A landscape with many valleys, sampled at points; each row gives a point and its height.
A ball rolls from a point to the lowest of its 2 nearest points, and stops where none of them is lower. Distance is the straight distance between rows; heights are no part of it.
luf: [ 18  21 -12 -15  -3  13  -8 -11  -4 -13  -8  -5  15   4  -8  -8 -11 -10
  -6 -25   8  14]  h=454
dipag: [  4  16  12 -27 -17   1 -51  -8  -3  27  20 -40  13   0  -5  11   3   1
  13 -25  -5  -6]  h=63
nesop: [-37 -26  24   1  11  30  16   9   5 -33 -12  28  -3   8  11   5   2  25
  27   1 -21  20]  h=427
kisa: [ -5 -21  -8   4 -13  32  46   1 -13 -26 -25  26  29  -9 -12 -10  -2   2
  19  -4   0  11]  h=398
luzev: [  8  20  15   4  -7  16 -36  32   1  38 -11 -30 -23 -16  29  17   4 -18
   7 -14   0 -10]  h=526
Dut: [  2 -13  23   4 -33  -5   3   6  14  42  -2   4 -21   0  17   1 -20 -18
   0 -32  11  -9]  h=539
fir: [  2  -3   1  20   4 -34   1  12 -11  33   8 -29  -6 -15   2 -16  25   1
  -1  38  12 -13]  h=247
Kav: [ -9 -10  -4   3  19   1  20  10   6 -11  -6  31 -14  23  11  21 -16  -8
 -31 -10  -8 -13]  h=555
mugur: [  4  -4  32  -5 -28  -8 -18  13  -2  35  -1 -21  -6  -9  18  -9  -6 -18
 -20 -31  33 -19]  h=511
nuvu: [ 31   6 -25   2  28 -15  22 -12 -15   3  -9  -7  23 -12  -2 -36  28  -7
 -14  28  32  -8]  h=431
Peti: [ 10 -23 -17   0  32 -29  25  -9  -5  13  10  21   4   7   8  -5  13  -7
  -4  28  14 -28]  h=249
bori: [  2  -9 -23   1  22  46  39  19 -25 -23 -37  20  26  -4   7   1   7   2
  20   2   1  -2]  h=371
madi: [  0   7   5 -14  12  33 -13  18 -18 -41 -39  -2   7 -30   7 -25   1  21
  20   9   3  12]  h=479
rebab: [ 29 -13 -29 -32  49 -17   5 -30 -10  22  22  -5  29  10  22  -6  35   0
  -8  12  11 -35]  h=198
zivu: [  0 -30   7  -8 -15  -3   6  -8   8  51  27 -32  -4  -6  23  20   6 -10
  49 -18 -21 -23]  h=570
Naz: [ 22  20 -18  -9  10 -31 -13 -31  10   6  14  -9   9  17 -13  -1  13  -9
 -31   1  10 -13]  h=256
vuf: [ 17  -4   7  -2   0 -12   2  -6  18   3 -10  16 -24  -7  14 -32 -12   4
  -6  -5   6  26]  h=285
lus: [  1  36  -1   4  -7 -18 -46   0  12  -7  11 -20 -28  -1 -18  -3  -5   6
  -3  14 -15  19]  h=331
dor: [ 16 -10 -18  19   6 -19  36  -6  -1   5  -6  21   3 -14  -5 -36  16   8
  -7  34  22  12]  h=402
pif: [ -3  29 -11   9   0   4  -3  -6   3 -53  -8  11   2  -3 -23 -14  -4  20
 -17  13 -12  25]  h=445
viz: [ 19 -26   1 -15 -15   8  34 -16  -9  20   3 -17  29 -30  23 -29   7  -6
  14 -32  28 -23]  h=471
ramez: [ 20 -14 -16 -20  25 -25 -12 -27  17  39  31   5 -17  27  13  10   1  -8
  15  -5 -15  -5]  h=220
gim: [ -8  37  -9  43 -16   7  -5  32 -14   0 -11  -9 -11 -27 -14  -3  16   6
 -10  37  14  18]  h=657
vates: [ -3 -15   8 -16  19   8  15  10   1 -25 -25  25  -9  12  23  -6 -29  -5
 -37 -29  12 -10]  h=537
rapo: [  6   1   5 -26  12 -10 -31  -8   7  27  15 -19  -3  20   8  12  -2  -2
  -5 -26  -8  -8]  h=160
Vara: [ 10  35 -25  18   4   4 -13   3   5 -11  -3   1 -18   0 -13   1   3   2
   1  13 -15  29]  h=399
dibi: [-26   8  21  22   5   6 -14  25  22   0  -5   8 -45  -7  19  -1   0  18
   7   0 -19  25]  h=601
pufe: [ 13   8  -5   7   5 -44  -2 -11  -4  27  15 -16   8   4 -13  -8  25  -5
 -32  25  32 -27]  h=297
solal: [ 12  -1 -21 -11   2   3  -2 -18  19   4   9  19 -11  24  -3  13 -16  -6
  19 -19 -26  23]  h=264
Gevem: [  3  -6  20  -9 -14  12 -22   7  -4  53   2 -31  -8  -5  30  19   1 -13
  23 -30 -10 -30]  h=554
sen: [-31   4  31  31 -24  13 -16  26   4   2  -8   1 -22 -27   6   4   7  23
  23  24  -8  21]  h=623
feneg: [-29 -10  -2  -7  20  -9   3  -7   1 -31   9   7   3  34 -18  42   9   4
   2  29 -34  -8]  h=374
firo: [  9  -1  -3  -1 -23  10 -10 -12  22  13   0   5 -12  -2  -3   0 -10   4
  43 -10 -26  33]  h=172
kori: [  6  18  -9 -13  -3   9  -4 -16 -12 -49 -17   2  33  -1 -29 -13 -16   6
 -22  -7   5  11]  h=467
Vure: [-14   2   0  18  13  15   7  25  23  -1  -2  31 -39  14  25  15 -11   4
 -13 -11 -19  16]  h=577
faf: [ 22  39 -35  -8  21  11 -16  -2 -11  13   8 -20  16  22  -5  27  12 -22
 -25 -19  -4  -4]  h=378
Dova: [ 27   5 -15   0  -2  -9  13  -7  -7  34   1 -13  15 -12   4 -20  17 -18
  -7  -1  31   3]  h=462
peno: [ -1 -17 -12  17  13  -2  42  -7   5 -13  -7  45  -2   4   3 -18   0   2
 -15  13  13  10]  h=369
Zef: [ 14 -34 -15  -6   5 -14  11 -22   7  36  39 -24  -1  -7  19   5  11   1
  55  10 -22  -1]  h=580
Zike: [ 17  18 -17 -22  19 -20 -22 -34  18 -32   8  -1   6  22 -15   9  -6  -5
 -45  -8 -15 -11]  h=212
komo: [ 13 -18   9 -13   9  -7  23   2 -21   3 -11 -16  20 -22  18 -40  12   1
  -7  -2  43 -28]  h=490
zasa: [-51  -3  27  31  12  21   7  20  14 -36  -2  30 -12  -6   5  -3   3  30
  -9   4  -8  24]  h=411
zovop: [-27 -18  15  -1   7  -2   1  -1  -4 -28   0  11  -1  15 -12   4  -2  22
  17  22 -23   3]  h=400
difiv: [  1  -2 -18   5  12  26  14  15 -13 -14 -17   6   5  -8   0   0  14  11
  40  21 -16  15]  h=336
sud: [ 10  39  -1  13  -7  -3 -30  21   7  19   6 -22 -25   3   8  12  -4 -23
 -23 -15   6   3]  h=477
Bol: [ -5   2  -6  -6  -9  40  -1   2   8 -18 -14  20  -3   0  -1  14   0   9
  48  -6 -37  33]  h=275
mub: [ -9 -44   2   9   8 -29  35  -5   9  26  25  25 -16   5  17  -1   8  -5
  18  31   2 -14]  h=279
garan: [ -5  25  16 -17 -35  18 -45   3 -18   6  10 -29  30 -14 -22  19  -8  -3
  -8 -23  19  -2]  h=173
Zuda: [-15  -8  37  -2 -16  -8 -17  12  -2  -2 -11  -7 -14 -10   4 -15 -17   7
 -10  -7  19 -13]  h=482
Zor: [ 15 -14  -7 -17  38 -23  -2 -12  18 -18  -7  23 -23   8  16 -28  -4  14
  -1   9  -5   5]  h=219
Nol: [ 18  12  -6 -21  38 -26 -22 -23  13 -44  -8   2 -11  14  -7 -18   1  12
 -25   4  -6  -8]  h=169
Mudib: [-18  19  -1  14   2  37   1  16  -4 -50 -22  20   3 -24  -6 -12   4  30
   9  14  -8  34]  h=472
tifu: [  4  -9   7  -9  18 -13  18  -1 -11 -13 -19  10  10   9   6 -10 -10  -9
 -49  -9  34 -29]  h=518
Rem: [  2 -27   0   1  -2 -26   8  -6  13  45  28   5 -16  21   8  15  -6 -15
   8   5  -4 -16]  h=259
Natim: [ 16  18  -6 -10 -31  24 -21  -4   2  39   6 -19  16  -2  -3  18  -5 -20
  16 -40  -4   5]  h=208
Fasip: [-27  -8   7  22   3 -27  -2  14 -13   8  10 -15  -7   5 -12  10  21  11
  11  52  -7 -15]  h=186
Vul: [ -4 -13  14 -13   7 -19  12  -8 -18 -27 -19  -2  19 -10 -12 -38   2   8
 -23  11  35 -27]  h=503
fodog: [-19  -2  12   2 -14 -20 -36   3  -2  13  13 -29 -11  -4 -14   3   2  11
  23  25 -16   3]  h=254
Dez: [-36  23   4  19 -17   6 -14  12  -6 -31  11  -9  -1  11 -30  40  -3   7
 -13  22 -25   4]  h=306
gutu: [-32  -9  22  19  -2  -7  15  -7  27 -29   6  40 -15   6  -7  -6 -16  24
 -21  -5 -10  26]  h=373
budu: [ 26   9  19 -13 -15 -27 -20 -15  13   8   2 -21  -7  -9   8 -42  -7  -7
 -10 -10  28  20]  h=356
Parom: [-10  13  13  22 -27   0 -16  20 -12  -7  -9 -11  -3 -42 -14 -21   7  21
  12  34  10  21]  h=640
ran: [  4 -20 -24  -7  28 -18  16 -11 -22  23  24 -11  26  17  -1  20  34  -7
   7  22   2 -38]  h=222
zes: [  8 -10  -4   6 -23  -3  26  -3 -10  32   9  -4  23   1  -8   1   0 -20
 -15 -17  29 -22]  h=493
teviz: [  0  -6 -10   8  11  -5  20 -18  22 -18   7  41 -13  18  -3   0  -4  14
   4   8 -19  31]  h=325
zedi: [-17 -19   8   7 -29  27  29   9  -2  11  -7  19  11  16  -3  37 -20 -24
  -5 -30  -5  -9]  h=538
bova: [ -6 -22   0   5 -10  -9  31  -7  -5  -6   2   3  14 -18 -19 -24   6  13
  23  25   4   8]  h=432
Nake: [-13 -36   8   1 -23  -4  39  -6  -9  13  15  12  21  14 -11  16 -11 -11
   1  -8   8 -20]  h=515
donob: [ 24  41 -21  -2  20   1 -10  11  12  -6   7 -10 -21  17   7  13 -10 -24
 -38 -16  -5   4]  h=426
Zafub: [-30  16  -5  11  11 -11 -13   2   6 -39  13 -12  -2  25 -26  51   0   0
 -28  30 -43 -24]  h=347
Seb: [ 21  29  15  -8 -21  12 -28   0   4  -8 -14 -10  -4 -15   4 -21 -16 -17
 -11 -28  24  20]  h=414
gikit: [ 26  34 -35   1   0  37 -10   6  -4  19  -5 -16   9   5  -1  25   0 -26
   9 -28 -15  13]  h=315
mefuf: [ -7  -3   9  10 -32  11  -4   6  11  27   4   6 -15  18  -1  36 -22 -21
   0 -36 -16   2]  h=564
Vif: [-20  24  11  -4 -17  13 -37  11 -17 -29   2 -19  12  -7 -29  24 -18   7
  -4   1  -6  -2]  h=248
goke: [-12 -12  10 -15 -16  44   5   6 -17 -36 -28  15  27  -9  -9  12 -22   4
  14 -24  -6  -1]  h=429
dodug: [ 10 -34 -11  -2 -12  -7  49 -23 -11  16  18  -5  28 -19   0 -19   6   2
  29   2  16 -14]  h=453
rugo: [-10  -5  23  -9  -1  23  -9  24 -16 -19 -27   0   1 -17  11  -7 -10   9
  12 -11   6 -11]  h=458

For each start below, name the point where the ball stops.
zivu | dipag
luf | Nol
goke | firo
nesop | dipag

Call two points neighbours if one is among the 2 nearest of the other. Go from one point of each pair to the other, from neighbour to neighbour, staying as low as possible. Name the highest point that can't be avoided.
Nol and rugo | madi
firo and rebab | nesop
rebab and dipag | mub
Fasip and Nol | pufe
